Each row is a point on a landscape with many valleys, with its height.
A ball rolls from a point to the lowest of its 2 nearest points, and stops where none of them is lower. Distance is the straight distance between rows; heights are no part of it.
(446): [122 161 118 123 161 160 126 127 137 142 144 157 114 131 123 152  98 152
 135 104 139 112 142  83 109 165 134 136 168  56 104 119 130 115 125 122
 159 114 107 114 127 114 143 125 159  96 106 145 145 156 144 121 131 141
 165 143 135 111 140 147 101 140  97 114]  h=5.45
(247): [ 91 139 109 118  86 112 172 165 152 140 143 115  86  81 103 153 156  80
 136  88 168 126 194 104 126  98  98 107 115 144 129 134 113 143 172 107
 134 102 135  97  79 128 148 132 111 119 120 136 119  86 152 177 172 131
 136 152 118 114 194 127 133 161 148  83]  h=5.61
(987): [168  89 156 154 138 119 133 109  94 156  79 116 160 102 160 101 127 178
 126 176 157 163 130 129 103 181 118 131 154 129 175 159 123  79 135 117
 107 117 105 116 109  88 107  96 110 110 169 135 105 112 142 157  79 118
 120 164 145 105 100  77 115 125 105 140]  h=5.92
(1078): [130 168 161  96  97 119 128 136 139 194 149 127 159 131  98 169  96 107
 129 129 111 134  99 143 129 111 167 159 126 159  69  97 139  90 144 128
 172 127 120 123 144 122 157 121 158 162  86 118 129 200 121 119 158 129
 128  86 159 150 109 136 138 132  95 130]  h=4.99
(666): [116 121  76 123 133 120 122 133 143 129 126 132 127 123 138 118 156  85
 226 127 114 153 168  83 109 141 116  79  99 118 146 112 169 132 113 130
 133 157 123 150  98 153 100 133 138 118 127 142 130  69 135 193 108 119
 134 137 116 142 103  63 118 139 123 178]  h=3.05
(816): [111 155  97 109 125 105 143 126 133 139 127 154 117  91 111 131 121  79
 136  85 179 122 188  74 113 113 106 133 116 115 140 137 110 130 188 115
 151 129 122 120  79 109 147 146 105 105 160 123 116 110 152 138 201 115
 124 198  89  86 185 179 129 160 128  78]  h=6.04
(958): [167 163 171 162 155 100 132 122 111 177 156 133 131  99  84 128 151  54
 138 129 157  69 131 138 153 109 108 112 154 136 127 115 125  89 148  76
 108  88 123 107 113 103 145 125 127 139  52 126 127 157 155 115 108 168
 138 101 128  92 205 152 110  67 105 145]  h=6.17
(963): [126 150 158 119 122  90 130 132 129 125 161 111 138 136 131 146 112 105
 163 106  97 102 127 106 123  84 152 144 142  95 158 163 143 122 147 109
 114 152  98 174 139 134 121 142 143 135  91 122 156 137 122  55 120 135
 100 108 160 158 137  75 114 113 108 138]  h=5.50
(1091): [143 123 159 150 155 135 137 108 136 177 119 115 115 104 127 142 118  83
 136 135 145 100 172 101 124 129 146 109 128 132 161 124 143 106 150  91
 131 113 111  79 102  97 138 112 124 132 114 121 121 124 153 129 101 142
 139 127 129 109 175 113 108 103 116 169]  h=6.58
(69): [141 139  82 139 170 167 129 121  85  88 117 181 149 101 123  90 116 113
 129 134 119 128 118 114 132 163 109 145 145  84 109  90 102 144 121 155
 159 108 156 173 100 115 135 141 115  80 174  95 119 133 127 114 150 117
 159 192  58 107 116 176 131 167 152  88]  h=3.89
(917): [124 149 129 126  94 146 128 121 110 137 152 153  97  92  76 134 104  58
 157  88 140 152 100 141 124 121 173 159 104 137 105 112 113 149 114 139
 193  93 144 131 104  89 176 100 122 132 102  80 157 172 159  65 136 137
 153 112 100 151 155 167 146 138 118 120]  h=8.40
(489): [156 143 152 159 143 153 124 109 103  91 128  99 115 125  90  88 153  99
 125 175  85 121  99 174 143 120  96 127  99 163 100  69 112 141 110 122
 117 108 174 157 136 150 132 135 142 157  87 102 120 125 122 108 106 155
 122  93 107 141 141 111 145 101 132 126]  h=4.59
(1087): [ 89 116 174 108 121 103 151 155 140 252 145 141 158 106 108 180  92 101
 124 117 153 140 136 154 137  81 186 166 143 160 104 151 138  79 173  94
 149 123  99  87 103  96 149 118 147 158 137 101 155 173 125 108 144 123
 120 101 163 136 121 120 145 146 133 105]  h=4.98
(25): [183 109 141 144 103 158 107  88  97  90 128 139 124  95 135 126 137 132
 100 122 141 121 118 117 148 182  82 148 115 122  98 117  73 126 122 113
 153  99 162 137 104 111 156 119 122  82 151 131  97 122 131 123 160 113
 177 171  85  98 155 152 126 153 111  99]  h=2.82
(690): [130 117 196 122  88  40 131 151 141 178 146  90 159 112 125 164 155 100
  98 124 149  92 132 137 156  97 103 157 132 168 118 178 109  75 187  58
  88 114 117 108 112 114 156 131 132 116 100 138 126 114 112  90 149 125
 123 122 158  98 187 154 141 132 122 104]  h=4.58
(66): [109 114 133 129 158 122 117 139 133 202 161 112 146 158 107 184  77 115
 145 117  80  84 148  82 143  98 161 125  98 126  91 156 148 101 153  85
 127 120 117 110 142 133 133 123 180 129 119 135 141 145 139  84 120 130
 132 140 146 137 127 155 137 134 124 139]  h=7.26
(339): [130 145  83  97 106 124 105 140 137  93 141 138 102 112  98  96 116 106
 143 126 138 196  90 159  76 121 177 165  79 140 122 126 116 170 119 161
 172 119 133 152 109  93 149  91 124 144 119  90 151 142 152  65 122 130
 123 129 105 173 139 151 128 143 113 128]  h=8.19
(848): [113 187 129 151 127 171 181 161 146 121 109 147 124 126 139 100 142 185
 131 140 126 125  78 132 142 125 104 110 179 129 138  95 177  78  99 148
 116 136 124 137 164 155  89 126 106 149 112 141 130 184 108 193  77 158
 146  94 138 129  55 105 108  93 164 112]  h=2.30
(909): [145  86 107 133 104 119 120 112 131 140  99 129 157 119 147 124 163 110
 156 109 150 138 143  99 159 148  84 111  94 142 140 126 124 138 101 112
 110 129 140 112 135 150 101 136 112 110 154 139  98  66 117 205 126 120
 138 126 129 104  94 111 134 127 124 173]  h=1.93
(8): [154 165 108 104  80 108 148 133 164 123 116 160 136 110 115 155 145 143
 160  46 177 163 113 103 127 141  70 135 173 104 118 119 133  87 114 125
 146 122 112 151 124 147 121 128 111  78 124 169 137 135 108 190 177 116
 153 128 145  96  89  84  90 147 110 112]  h=4.51
(321): [118 189  88 126 120 142 156 179 129 101 158 152 102 105  71 147 106 135
 128 105 133 141 107 126  87 111 140 160 147  84 137 116 105 140 163 135
 120 120 131 152 115  86 158 126 109 110  96 106 160 195 140  85 162 155
 105 178 122 140 140 127 111 116 130  72]  h=6.14
(106): [147 129 161 165 201 126 140  98  98 137 104 155 150 158 140 106 125 144
  91 142 106  52 124 158 176 100 109 129 203 109 159 131 131 130 110 132
  97 135 124 143 154 139  92 167 111 149 134 107 129 143  83 114 118 131
 125 100 115 100 130 170 132  76 139 124]  h=8.18
(379): [164  70 153 159  96 162 104  95  93 149 124  79 129 128 160 140 125 142
  99 165 120 112 129 141 133 155 130 123  90 190 111 170  80 111 141  77
  91 112 163  82 136 119 143  97 140 135 127 138 100 123 134 124 111 125
 142 153 147 128 133 122 130 129 103 148]  h=2.77
(557): [130 126 131 139 133 112 161 169 137 163  90 131 138 147 120 133 139 126
  81 144 127 108 137 153 136 122  96 123 131 179 124 119 140 105 146 100
  87 155 146 113 158 138 105 150  95 155 156 148  93 131 111 193 120 136
  87 120 129 111 100 161 135  97 158 107]  h=2.06
(558): [141 147 199 116 104  55 133 127 137 129 133  92 129 119 110 161 127 140
 105 105 150 112 131 128 131 106 128 186 152 122 140 152  97  80 187 103
 122 124 108 124 106 104 168 129 130 101  82 124 140 160 113  49 178 135
 117 129 149 107 194 132 135 151 108  65]  h=5.17
(506): [133 125 119 103 122 114 104 130 140 106 120  73 124 135 136 118 138 139
 124 166 118 164 125 133  84 126 146 124  87 152 145 142 134 143 131 131
 101 124 122 127 123 113 124  94 142 145  99 134 130 114 157 111  99 129
  88 130 148 159 141  94 115 114 124 162]  h=7.07
(332): [162 179 123 135 141 116 103 111 105 149 124 144 148  95  80 103 130  79
 114 125 161 129 100 114 118 145  95 143 152 127 105 103 115  91 161 122
 161  89 130 108 100 100 150 107 128 131  94 114 115 163 175 120 144 153
 133 138 125  82 167 184 104 109  91 128]  h=5.71
(747): [ 95 130 113 146 161 151 161 168 125 115 141 126 102 118 115  94 131 104
 159 156 140 118 105 157 106 100 179 108 137 141 181 125 129 175 117 129
 103 120 115 133 128 111 115 121 117 187  94  99 169 143 157  91  75 161
  83 103 126 162 132 120 114  66 160 139]  h=7.41
(1040): [164 102  96 117 106 152 107 112 116 109  85 130 152 131 147 141 111 183
  73 112 163 155 120  98 108 153 119 119 116 156 161 163 113 135 122 144
 118 148 146 108 155 110 123  89  82 123 213 174 120 138 128 153 144 111
 120 175 128 107  92 159 112 156 125 132]  h=5.36
(644): [163 164  96 133 139 173  79  98 111  99 139 148 176 178 123  90 124 186
 114 111  90 117  73  83 148 116 109 131 146  75 146 125 159 136  86 143
 127 131 112 167 171 166  98 129 156 140  90 171 139 151 130 141 131 142
 157 102 150 122  68 114 102  89  99 176]  h=7.02
(768): [165 150 150 102 103 102 102 117 151  51 102  65 145 140 134 115 153 170
  95 168 113 150  99 139  93 107 113 127 152 134 182 157 149 137 137 154
  99 137 106 141 154 119 112 111 126 144  92 140 125 127 112 101 130 142
  63 106 178 153 143  84 125  67 100 140]  h=7.40
(175): [104 125 112 153 151 126 151 153 118  98 138 146  81 105 103  82 149  77
 147 114 171  96 128 156 136  90 166  92 124 148 213 109 111 214 115 142
 103 140 128 141 113 101 147 159  89 165 132 110 167 122 136 102 115 153
 103 146  70 111 161 161 126  95 180 125]  h=7.68
(50): [110 140 127 118 125 126 172 158 162 139 104 133 112 125 140 144 110 194
 102 101 158 171 141 124  91 100 148 135 181 121 162 149 149 105 146 138
 132 148 103 109 141 109 112  99  96 131 165 144 137 146 125 150 130 128
 101 124 159 137  94 102 103 131 144  94]  h=6.25
(709): [153 159 129 102  95  99 125 129 128  83 140 117  96 122  92 139  96 139
 112  89 132 123 100 111  98 110 147 198 119 103 153 134  95 137 155 140
 137 141 116 160 111  96 165 121 110 101 101 113 153 171 130  23 184 133
 107 157 126 125 168 141 116 136 106  79]  h=5.72
(503): [118  93 121 139  86 100 145 148 133 174  88 168 153 121 158 128 149 104
  82 119 152 129 138 144 170 159  61 114 124 159  94 129 127 122 125 103
 119 127 161 119 130 154  90 160  92 102 186 120  79  76 119 187 146 117
 140 123 126  97  77 153 163 140 151 125]  h=0.33
(238): [152 151 167 124  77 155 147 147 115 152 167 101 142 125  64 184 100 137
 127 103 101  88  94 137 142 110 130 155  98 163  68  95 112  89 148 108
 117 130 170 119 160 153 186 142 148 138  91 138 128 211 116 124 178 147
 151 113 124 144 112 114 127 128  96  94]  h=4.32
(941): [156 134 102 126  88 133 108  77 168  92 118 139  74 134 136 137 125 116
 129  59 167 150 138  71 115 141 124 106 114 132 136 101 147 177  91 153
 168 163 127  89 148 146 159 134 116 117 148 166 129 117 131 163 163 129
 167 123 123 105 157 148 111 125 109 181]  h=5.59
(1063): [165 125 131 129  99 119 113 101 117 100 111 115 118 118 107 120 132  85
  96 117 127 123 116 156 142 115 107 121  87 193 108  97 107 136 125 147
 130 143 173 118 153 127 135 129 106 147 153 122 114 136 107 114 142 120
 125 122 109 116 143 165 137 121 127 131]  h=3.71
(510): [121 103 114 154 152 124 118 109 130 167 116 130 137 104 118  86 166  34
 148 165 150 136 152 126 140 126 136  69  69 185 152 100 119 152 119 119
 133 135 141  94  96 125 108 107 133 153 129 107 116  65 139 151  98 122
 116 118  96 114 146 152 153 107 143 196]  h=7.29
(651): [127 111 170 145 122 117 102 113 110 134 155 134 124 144 142 174 103 130
 188  82  69  94 143  92 151  88 148 100 124  97 143 146 141 117 134  94
 115 171 111 168 151 181 126 146 157 107 143 141 136 143 114  92 106 117
 160 106 160 160 127  52 103 124 100 164]  h=5.93
(577): [120 169 143 147 112 177 182 172 122 131 131 123 114 116  80 144 112 162
 107 116 108  95 111 151 138  99 118 128 137 154 111  78 141  85 145 122
 104 123 167 130 171 146 148 140 109 153 116 148 122 209 112 174 131 160
 128 114 144 154  78 109 110  80 143  95]  h=3.42
(521): [103 144  84 138 164 120 138 154 125 133 159 127 163 133 121 125 127 114
 210 162  78 109 170  88  94 127 116  86 119  88 133 110 177  99 168 135
  98 147 114 181 105 154  96 159 163 107 108 139 126 104 139 157 100 146
  96 158 130 146 113  41 118 131 132 146]  h=3.81
(72): [130  80 126 118 143 102 102 134 125 139 158 101 148 173 164 156 120 141
 119 123  75  96 140 109 150 106 134 120  99 135 116 186 122 140 126  94
  80 130 121 131 159 145 119 129 163 133 137 147 123  87 117  95 119  85
 114 136 145 131 135 145 140 144 118 141]  h=6.97
(530): [132 167  95  95  96  98 138 156 172 161 144 134 140 138 100 158 137 125
 133  93 144 148 116 102 128 143  70 120 121 120  63 108 148  77 137 129
 157 111 132 124 122 142 123 127 148 107 100 163 111 131 133 190 172 116
 128 118 168 114 108 126 133 152 127 114]  h=3.79
(300): [ 96 113  88 114 146  76 134 181 117 145 156 144 170 119 107 118 141  71
 156 127 126 111 124 130 143  75 143 157  94 131 141 167  97 148 157 113
 106 108 125 177  90 124 113 144 125 121 136 103 160  76 120  75 142  96
 106 164 100 135 146 159 159 178 169  89]  h=6.30
(381): [ 93  93 181 117 122 128 139 118 114 151 128 136 138 134 170 153 110 118
 151 144  91 107 147 174 162 132 167 151 115 142  57 142 130 115 110 110
 138 132 129 125 139 147 133 152 145 135 157 107 116 128  84 118 116 103
 163  97 130 155 103 135 173 166 149 105]  h=3.68
(773): [ 87 137 108  93 142 141 151 155 164 112 146 145 107 158 155 148  91 204
  76  94 138 138 152  93  93 145 152 164 176  61 124 143 140 136 146 156
 144 148 103 119 139 124 139 132 132  99 161 149 137 142 120 116 156 121
 123 149 160 139 143 147 107 171 137  84]  h=5.87
(911): [135 120  99 113 156 150  96 115 135 135 133 111 157 141 126 113 124 146
 100 168 117 170 121 112 104 199  93 119  86 110  72 113 133 108 147 129
 166 102 136  93  91 127 136  80 192 102 110 158  83  97 177 153 135 125
 135 163 125 124 129 157 129 174 113 141]  h=7.75
(808): [151 133  95 123 167 115 116 123 100  64 111 146 148 123 147  68 156 140
  99 177 141 159 118 138 116 181  85 153 146 106 142 111  91 138 137 176
 140  95 132 177 108  98 120 142 115  99 140 109 106 100 134 115 147 114
 110 174  74  93 149 168 142 173 150  98]  h=4.57
(163): [125 142 148 143 161 119 136  87 155  94 102 124 120 175 150 133 127 147
  56 124 117  82 150 136 157  94 134 107 168 125 168 128 151 165 126 165
 126 163 121 104 176 153 104 160 112 153 137 131 128 128  81 127 144 131
 109  79 135 113 161 166 142  77 135 155]  h=7.95
(532): [128 151  92 100  81 135 123 104 160  91 134 163  75 130 116 126 132 146
 173  48 158 164 124  97  94 157  97 133 169  81 123 107 149 165  82 164
 179 142 105 145 134 141 136 127 118  97 106 147 163 135 121 149 153 135
 167 101 142 124 129 116  84 150  98 145]  h=5.10
(922): [106 103 142  89  77 113 129 135 144 170 149 136 156 142 143 142 133 121
 131 143 120 145 136 146 155 162 133 150  97 148  27 126 134 106 133 123
 172 116 130 113 106 146 136 131 162 104 134 135  94 122 123 160 162  97
 146 127 146 148 106 143 171 183 125 116]  h=2.84
(878): [124  92 186 133 132 131 110  91 100  77 106  98  98 125 177 106 159 139
 148 186 103 127 127 183 139 153 127 125 128 137 131 113 115 152  94 137
 112 112 130 139 140 145 109 148 130 137 116  89 117 104 119 107  69 140
 145  94 119 149 140  79 142 110 135 135]  h=4.83
(414): [ 89 139  77 113 126 148 155 186 107 161 165 164 124  93  89 169 113 142
 166  95 145 147 125 109 101 104 168 172 159  77 148 146  95 115 147 118
 117 118 115 150  90 104 141 127 133  99 134 103 186 138 142 105 134 128
 125 184 132 140  91  69 113 139 130  76]  h=6.51
(553): [108  82 195 131 136  83 153  97 113 113 101 131 128 162 199 143 115 164
 105 158  97 106 148 161 172 163 108 135 136 143  95 112 127  98 111 133
 119 170 151 135 154 181  96 180 115 108 164 120  89 107  75 145 124 131
 121 102 124 138  99 106 180 159 143  97]  h=4.41
(243): [179 134  85 148 175 159 108 102 106 101  96 127 157 155 117  95 121 148
  80 144 120 114 136 117 115 141 126 122 121 143 180 105 117 146 153 150
 105 163 158 143 129 116 117 137 117 122 186 154 117 140 126 144 155 123
 109 202  79  87 117 151 119 128 131 125]  h=4.75
(113): [189 132  96 130 118 150  97 112 102 133 132 153 163 137  99 133 114 125
 162  56 110 119  78  80 147 100 104 122 116 106 127 127 120 133  90 110
 124 129 149 164 142 147 138 127 130 116 138 148 152 170 127 137 156 119
 147 130 120 125  74 120  83  89  92 170]  h=6.68
(308): [155 103 162 147  53  90 112 147 138 196 145  80 137 103 121 152 149  74
 135 135 141 111 117 114 158 112 113 120  78 197 112 166  87 105 160  53
  96 109 132  92 122 118 144 110 141 130 105 150 112 112 133 124 136 112
 140 123 147 118 153 132 140 107  83 154]  h=3.82
(388): [ 37 112 135 110 141 140 171 202 143 135 160 115  86 109 156 141 160 141
 159 150 138 126 171 166 120 128 156 127 142 100 114 161 109 131 122 124
 113  87 103 126  99 135 121 140 141 137 104 111 152  84 124 132  88 128
 138 117 135 154 143  98 153 161 176  74]  h=5.56
(882): [121  98 178 163 128  80 133 125 133 192 112 108 132  92 137 116 163  29
 163 181 138 123 164 115 125 128 126 103  91 167 130 128 167  89 142 112
 124 124 119 100  92 107 118 113 121 123  83 101 102  63 139 133  96 134
 116 109 120 116 179 107 144  97 139 162]  h=6.95
(970): [107 128 140 157 127 150 166 137 139 138 133 108  83 111 118 168  94 130
  81 103 129  82 150 140 135  92 167 148 110 141 126 142 107 143 141 110
 120 112 144  88 138 113 164 130 102 158 142 120 140 169 128 102 128 140
 135 142 126 135 183 175 127 140 140  82]  h=8.81
(347): [ 80  98 166 106  80 120 145 169 147 217 151 142 136 109 144 181 121 119
 138 108 160 129 140 170 167  90 157 139 135 161  90 183 108 127 121  94
 125 109 124  97 118 168 146 129 131 149 164 117 154 113 120 153 139 106
 157  89 155 154 103 115 158 156 145 100]  h=4.40
(459): [100 174  96 104 152 138 137 146 146 136 159 110 135 155 107 160 102 169
 171 149  73 143 143  86  73 144 131 111 118  67 115 112 181  78 175 134
 127 152 101 151 112 132 124 131 180 117  82 141 116 153 158 127 119 148
 102 154 160 167  98  61 103 136 109 127]  h=4.45
(535): [158 162 182 137 125 136 111  75  95 105 126 123 132 153 122 122  97 136
 140 125  78 102 112 143 140 125 154 169 137 113 102  99 147 122 113 146
 168 141 132 173 148 130 121 135 151 116 110 103 130 173  99  63 148 118
 151  83 111 162 120 122 127 107 108 135]  h=4.88
(943): [106 115  89  97 129 132  66 116 154 144 154 145 165 184 160 115 141 149
 133 126  92 155  91  98 145 106 146  96 106  98 119 172 168 155  68 136
 131 138  83 130 153 154  94 118 156 172 135 153 143 113 137 143 110 102
 128  78 176 155  75 145 120 133 112 199]  h=7.53
(272): [150 115 105 123  95 147 122 141 111  99 152 151 114 129 119 159 105 128
 206  47  96  97 126  86 142  92 113 123 109  94 136 136 103 136 108  99
 103 148 147 184 144 181 146 149 128  96 157 146 147 135 117 131 140 120
 153 138 120 146  91  59  85 115 112 135]  h=6.33
(62): [129 103 135 119 142 120 168 159 114 129  99 128 148 105 146 110 138 157
 150 163 145 158 150 118  99 176 118 146 142 114 130 134 118  78 145 132
 134 117 110 148  87  92 106 112 125  74 150 126 105  92 136 161 106 104
 130 174 118 118 116  86 135 164 139  93]  h=5.53
(179): [ 99 159 118 116 150 161 107 119 137 135 164 126 124 165 120 149 102 188
 154 144  91 135 129  91 113 166 106 125 129  59  66 109 159  74 124 125
 168 113 117 132 132 143 146 115 199  98  77 153 113 157 170 121 117 139
 179 136 160 148 106 101 117 139  98 135]  h=5.01
(466): [ 87 152 144 134 102 128 156 145 132 151 157 136  90  90  72 167  82  67
 124  70 134 107 146 137 149  89 155 164 100 143 101 127 118 130 162 115
 151 114 138 109 106 120 179 143 121 139 125  83 155 169 137  77 171 132
 152 131 111 133 165 171 150 169 137  60]  h=8.61
(221): [ 57 114 110 131 172 101 161 195 131 132 159 127 106 111 115 124 175  71
 168 166 133  94 155 141 123  99 170 132 102 116 144 156 122 148 139 145
 103 107 108 134  86 124 126 142 106 137  83  84 155  75 128  97  89 148
  88 134 110 140 167 130 162 142 186  93]  h=5.94
(822): [150 151 100 151 203 152 135 115 136 145  92 106 143 147 102  94 123 138
  96 185 123 111 170 124 112 145 129 100 127 153 147  68 160 124 162 129
 115 158 161 111 109 111 116 133 134 142 145 140 100 156 156 170 123 154
  96 178  76  97 148 139 126 111 159 119]  h=4.05
(751): [ 92 145  97 143 156 143 141 123 161 111 120 124  93 142 135  66 129 105
 157 151 161 139 147 128  98 130 184  86 163 101 206 111 182 204  97 176
 144 176  97 124 118  96  93 132 114 178 126 118 159 120 132 128  93 138
  88  91 136 131 130 122 123  91 133 179]  h=7.14
(350): [119  97 101 131 118 146  96 104 158  84 141  98 107 177 147 121 172 136
 112 150  83 157 116 149 151 138  88  87  61 165  87 109 135 151  80 132
 111 135 149  96 166 188 129 138 157 154 102 151  88  95 140 191 114 144
 122  88 139 145 113 130 150 122 144 156]  h=1.45
(319): [161 122 148 137 141 139  69  53 105 116 120 157 136 149 144 116 118 134
 114 111 111 128 112 142 150 152 128 156 136 113  83  99 137 139  72 150
 187 110 132 124 144 117 119 113 136 110 145 112 132 124 116  90 130 108
 170 109 117 141 118 172 131 146 104 166]  h=4.33
(436): [123 114  75 137 122 160 130 103 139  84 122 127  97 161 128 136 114 127
 112 117  97 134 136 151 143 118 129 104  61 169 112  92 128 171  79 155
 124 154 158 110 172 166 135 138 123 149 154 136 105 116 109 155 135 122
 127 119 107 163 117 156 139 136 152 146]  h=2.72
(596): [151 161  96 127 153 116 106 148 104 101 119 137 153  96 102  57 153  78
 114 199 145 165 100 155 121 157  83 140 133 140 100  93 101 100 163 150
 147  88 159 159  88  93 124 113 131 111 106  92 115 114 149 106 125 148
 108 151  94  97 154 161 133 134 135 113]  h=5.16
(894): [128 101 114  96 103 137 116 164 108 149 130 167 143  93 134 136 121 145
 161  97 176 186 113 119 119 125 171 166 173  90 144 175  89 130 124 128
 157  99  91 144 104  90 134  90 116  97 168 113 178 122 144  98 137 103
 148 156 145 115 112  95 107 154 111 123]  h=6.81
(993): [100 161  71  79 110 129 126 170 144  97 152 160 127 137 108 116 108 139
 120 121 112 156  87 139 103 115 162 152 138 109 107 149 147 182 119 179
 158 127 116 154 149 130 117 137 135 160 129 106 155 148 129  79 150 108
 100 104 148 176 125 157 128 142 130 110]  h=7.97
(396): [135 112 150 177 169 176 125 122  96  97 144 118 110 154 129 141 119 151
 110 126  75  51 119 147 167  84 125 109 139 119 153 132 110 147  92 106
  77 128 155 140 174 165 126 152 127 150 126 126 134 155 108 118 108 148
 140 124 107 123 132 132 116  82 129 120]  h=8.41
(419): [134  89 130 140 134 155 140 156 101 172 123 173 143  89 143 132 110 141
 134 100 193 147 104 113 119 101 174 125 178 101 184 181  94 149 120 101
 118  99  97 112 119  76 135  86  88 140 182 140 168 131 157 122  95 135
 142 146 124 103 106 138  93 106 122 146]  h=7.08
(966): [ 73 154  71  76 125 146 120 155 171 111 151 127 133 173 142 130 133 177
 102 135  93 174  93 122 111 147 140 123 115 103  81 148 172 153  97 177
 161 127 111 133 134 142 118 124 162 146 104 140 124 131 137 157 130 116
 113  95 157 176  96 153 137 160 148 135]  h=7.76
(397): [114  72 173 119 140  93 150 117 102 122  96 112 144 149 176 124 124 198
  94 196 119 144 139 164 120 191 125 154 124 153 102 141 121  84 141 124
 124 148 145 139 120 121 112 137 121  97 166 138  83 107 110 136 124 102
 101 160 127 147 110 101 177 166 158  83]  h=5.00
(714): [134 152 137 153 146 182 158 158 125  90 117 136 104 121 156  93 161 207
 121 154 142 131  85 142 121 135 100 112 215  95 147 148 117 123 102 122
 105  96 106 132 164 119 115 121 117 122 101 142 138 161 133 158  68 164
 168 120 137  92  99 121  97  97 132 109]  h=3.36
(1088): [140 168 105 118  82 129 157 120 182  91  92 121  81 113 103 146 141 126
 112  64 173 172 130 130 118 104 108 100 122 164 136  97 141 167 100 165
 136 152 140 101 166 159 121 139  88 152 142 168 129 147 105 208 148 148
 135  94 127 134 110 130 103 118 144 131]  h=6.13
(174): [ 65 130 168 116  95 108 171 179 165 140 172  96  77  96 130 156 157 101
 123 115 154 135 169 168 145 120 126 139 124 160  89 147 106 119 155 127
 127  89 124 104  82 154 160 149 127 130  96 111 132  86 106 149 144 126
 135 113 138 134 178 114 174 183 164  50]  h=5.08
(1053): [123 155 132 128 104 122 182 108 164  42  92 126  68 131 145 122 138 144
 145  84 132 154 160 150 122 145  98 101 155 127 140  78 179 147  95 186
 156 164 127 131 154 162 114 155 111 126 110 134 121 115  94 173 148 140
 123  76 141 157 113  77 124 125 142 127]  h=6.55
(1067): [164  88 178 149 103 157 113  55  64 137 128 110 130 135 155 139 101 136
 110 145 116  91 130 156 158 182 130 159 108 156  87 149  69 109 125 106
 132 126 156 105 112 105 148 108 135  96 158 111 115 132 114  76 140 106
 175 177 103 125 134 137 149 168 116 118]  h=1.54
(228): [178 132 115 116  92 106  98 110 156 102 114  84 136 123 114 113 158 128
 113 152 135 187 115 127 101 168  82 122  90 163  97 106 128 117 142 128
 137 114 148 110 110 109 144  89 147 105  98 164  87  98 163 143 150 137
 107 135 135 120 153 114 117 132  91 154]  h=7.43
(720): [113 106 147 155 152 184 142 153 109 135 159 135  98 126 142 157 103 168
  86 126 125  65 111 140 140 102 162 125 153 106 132 172  83 150  96  88
  97  90 131  99 166 121 156 127 116 154 130 138 148 163 131 119 104 146
 152 129 134 122 144 175 100  93 131 113]  h=8.63
(844): [108  70 163 121 108 120  80 107 135 110 149 104 120 164 193 139 141 179
 131 178  81 144 122 137 152 163 101 100  84 135  72 139 146 112 112 110
 118 143 137 122 142 181 126 132 170 110 118 165  65 115 126 188 116 122
 150 114 151 142  91 100 156 151 115 144]  h=2.79
(1082): [147 122 145 124 144 107  90  96 134  74 109  97 146 169 120 107 134 157
  74 152 108  86 122 135 122  97 127 131 162 118 213 162 144 163 148 153
  85 167  95 125 154 139 111 143 131 161 112 132 148 115 100  75 132 124
  66 114 142 115 176 122 128  65 111 162]  h=7.69
(568): [130 116 199 144 131 141 117 107  99  84  99 113 108 122 187 108 152 204
 120 178 143 133  97 169 128 145 132 118 190 106 153 149 129 123 116 137
 109 117 104 133 166 145 116 133 121 137 118 122 117 152 110 124  62 144
 165  83 156 134 124  72 124  86 108 135]  h=4.18
(484): [166  95 160 112 107 128  85  84 108 107  88  87 126 119 179 147  94 188
  92 136 150 159 142 126  92 165 150 143 143 137 168 174 119 110 140 127
 132 137 125  81 139 103 131  83  93 107 180 143 136 125 123 106 118 104
 119 160 152 132 136 108 129 118 102 151]  h=5.86
(1095): [134 125  80 162 168 141 119 134 115 127 124 130 136 106  91  79 157  58
 131 152 164 122 140 150 137 102 146  90  86 172 170  91  82 172 136 124
 109 141 168 115  97  94 143 134 114 168 156 120 131 116 162 129 120 130
 119 157  54 105 146 179 132  97 160 144]  h=7.60
(646): [114 144  99 134 142 113 151 109 146  80 105 154  99 140 142  88 133 113
 185 106 124 143 159 133 103 141 144 115 167  97 184  79 164 177 111 195
 140 188 116 172 129 132  98 148 104 115 155 118 141  93 101 146 127 117
  99 116 104 141 111  90 125 124 139 152]  h=6.88
(331): [147 112 117 137 153 115 122 108 114 150  91 188 174 106 143  88 151  80
 168 123 170 161 111 125 153 150 121 112 151 136 164 104 143 149  82 147
 142 125 125 145 127 112  79 124  95 134 169 102 141  86 117 171 104 102
 133 100 109 104  75 147 127 126 148 201]  h=3.02
(664): [147 129 124 113 165 142  72 101 147 160 107 126 179 158 152 104 130 164
 101 143 124 140 111  92 116 142 124 102 145  89 163 142 177 135 108 149
 123 139 104 135 137 133  93 113 141 141 118 151 131 106 139 144 109 108
 123 109 163 102  95 144 116 115 104 195]  h=7.31
(1031): [122 110 123 121 172  75 111 120 137 153 138 115 163 147 149 122 144  86
 121 153 116 107 148 119 134 122 133 121 112 124 157 157 126 137 161 123
  98 135 114 141 106 124 124 147 148 131 127 117 121  86 118  93 124  99
  79 147 123  96 168 162 153 134 145 152]  h=6.66
(753): [137  89 124 134 172 132  58  76  96 125 115 166 160 133 155  86 133 106
 115 134 146 149 116 142 142 157 150 128 130 124 156 124 129 173  76 168
 155 112 122 113 132 126 112 110 110 147 165  90 139  95 136 102 102  99
 146 109 110 106 122 204 141 145 128 203]  h=3.75
(952): [131 123 119 158 155 142 161 123 119 142  67 113 128 146 125 115 114 135
 121 169 100 121 152 154 120 125 122  92 109 175 152  72 163 115 132 128
 105 171 158 124 159 133  92 148 105 161 163 117 103 131 126 176  97 151
  92 136 101 147  94  95 127 103 164 117]  h=3.12

For each start below, name the point where the ball stops.
(773) -> (503)
(882) -> (1067)
(175) -> (922)
(720) -> (506)
(414) -> (1067)
(484) -> (503)
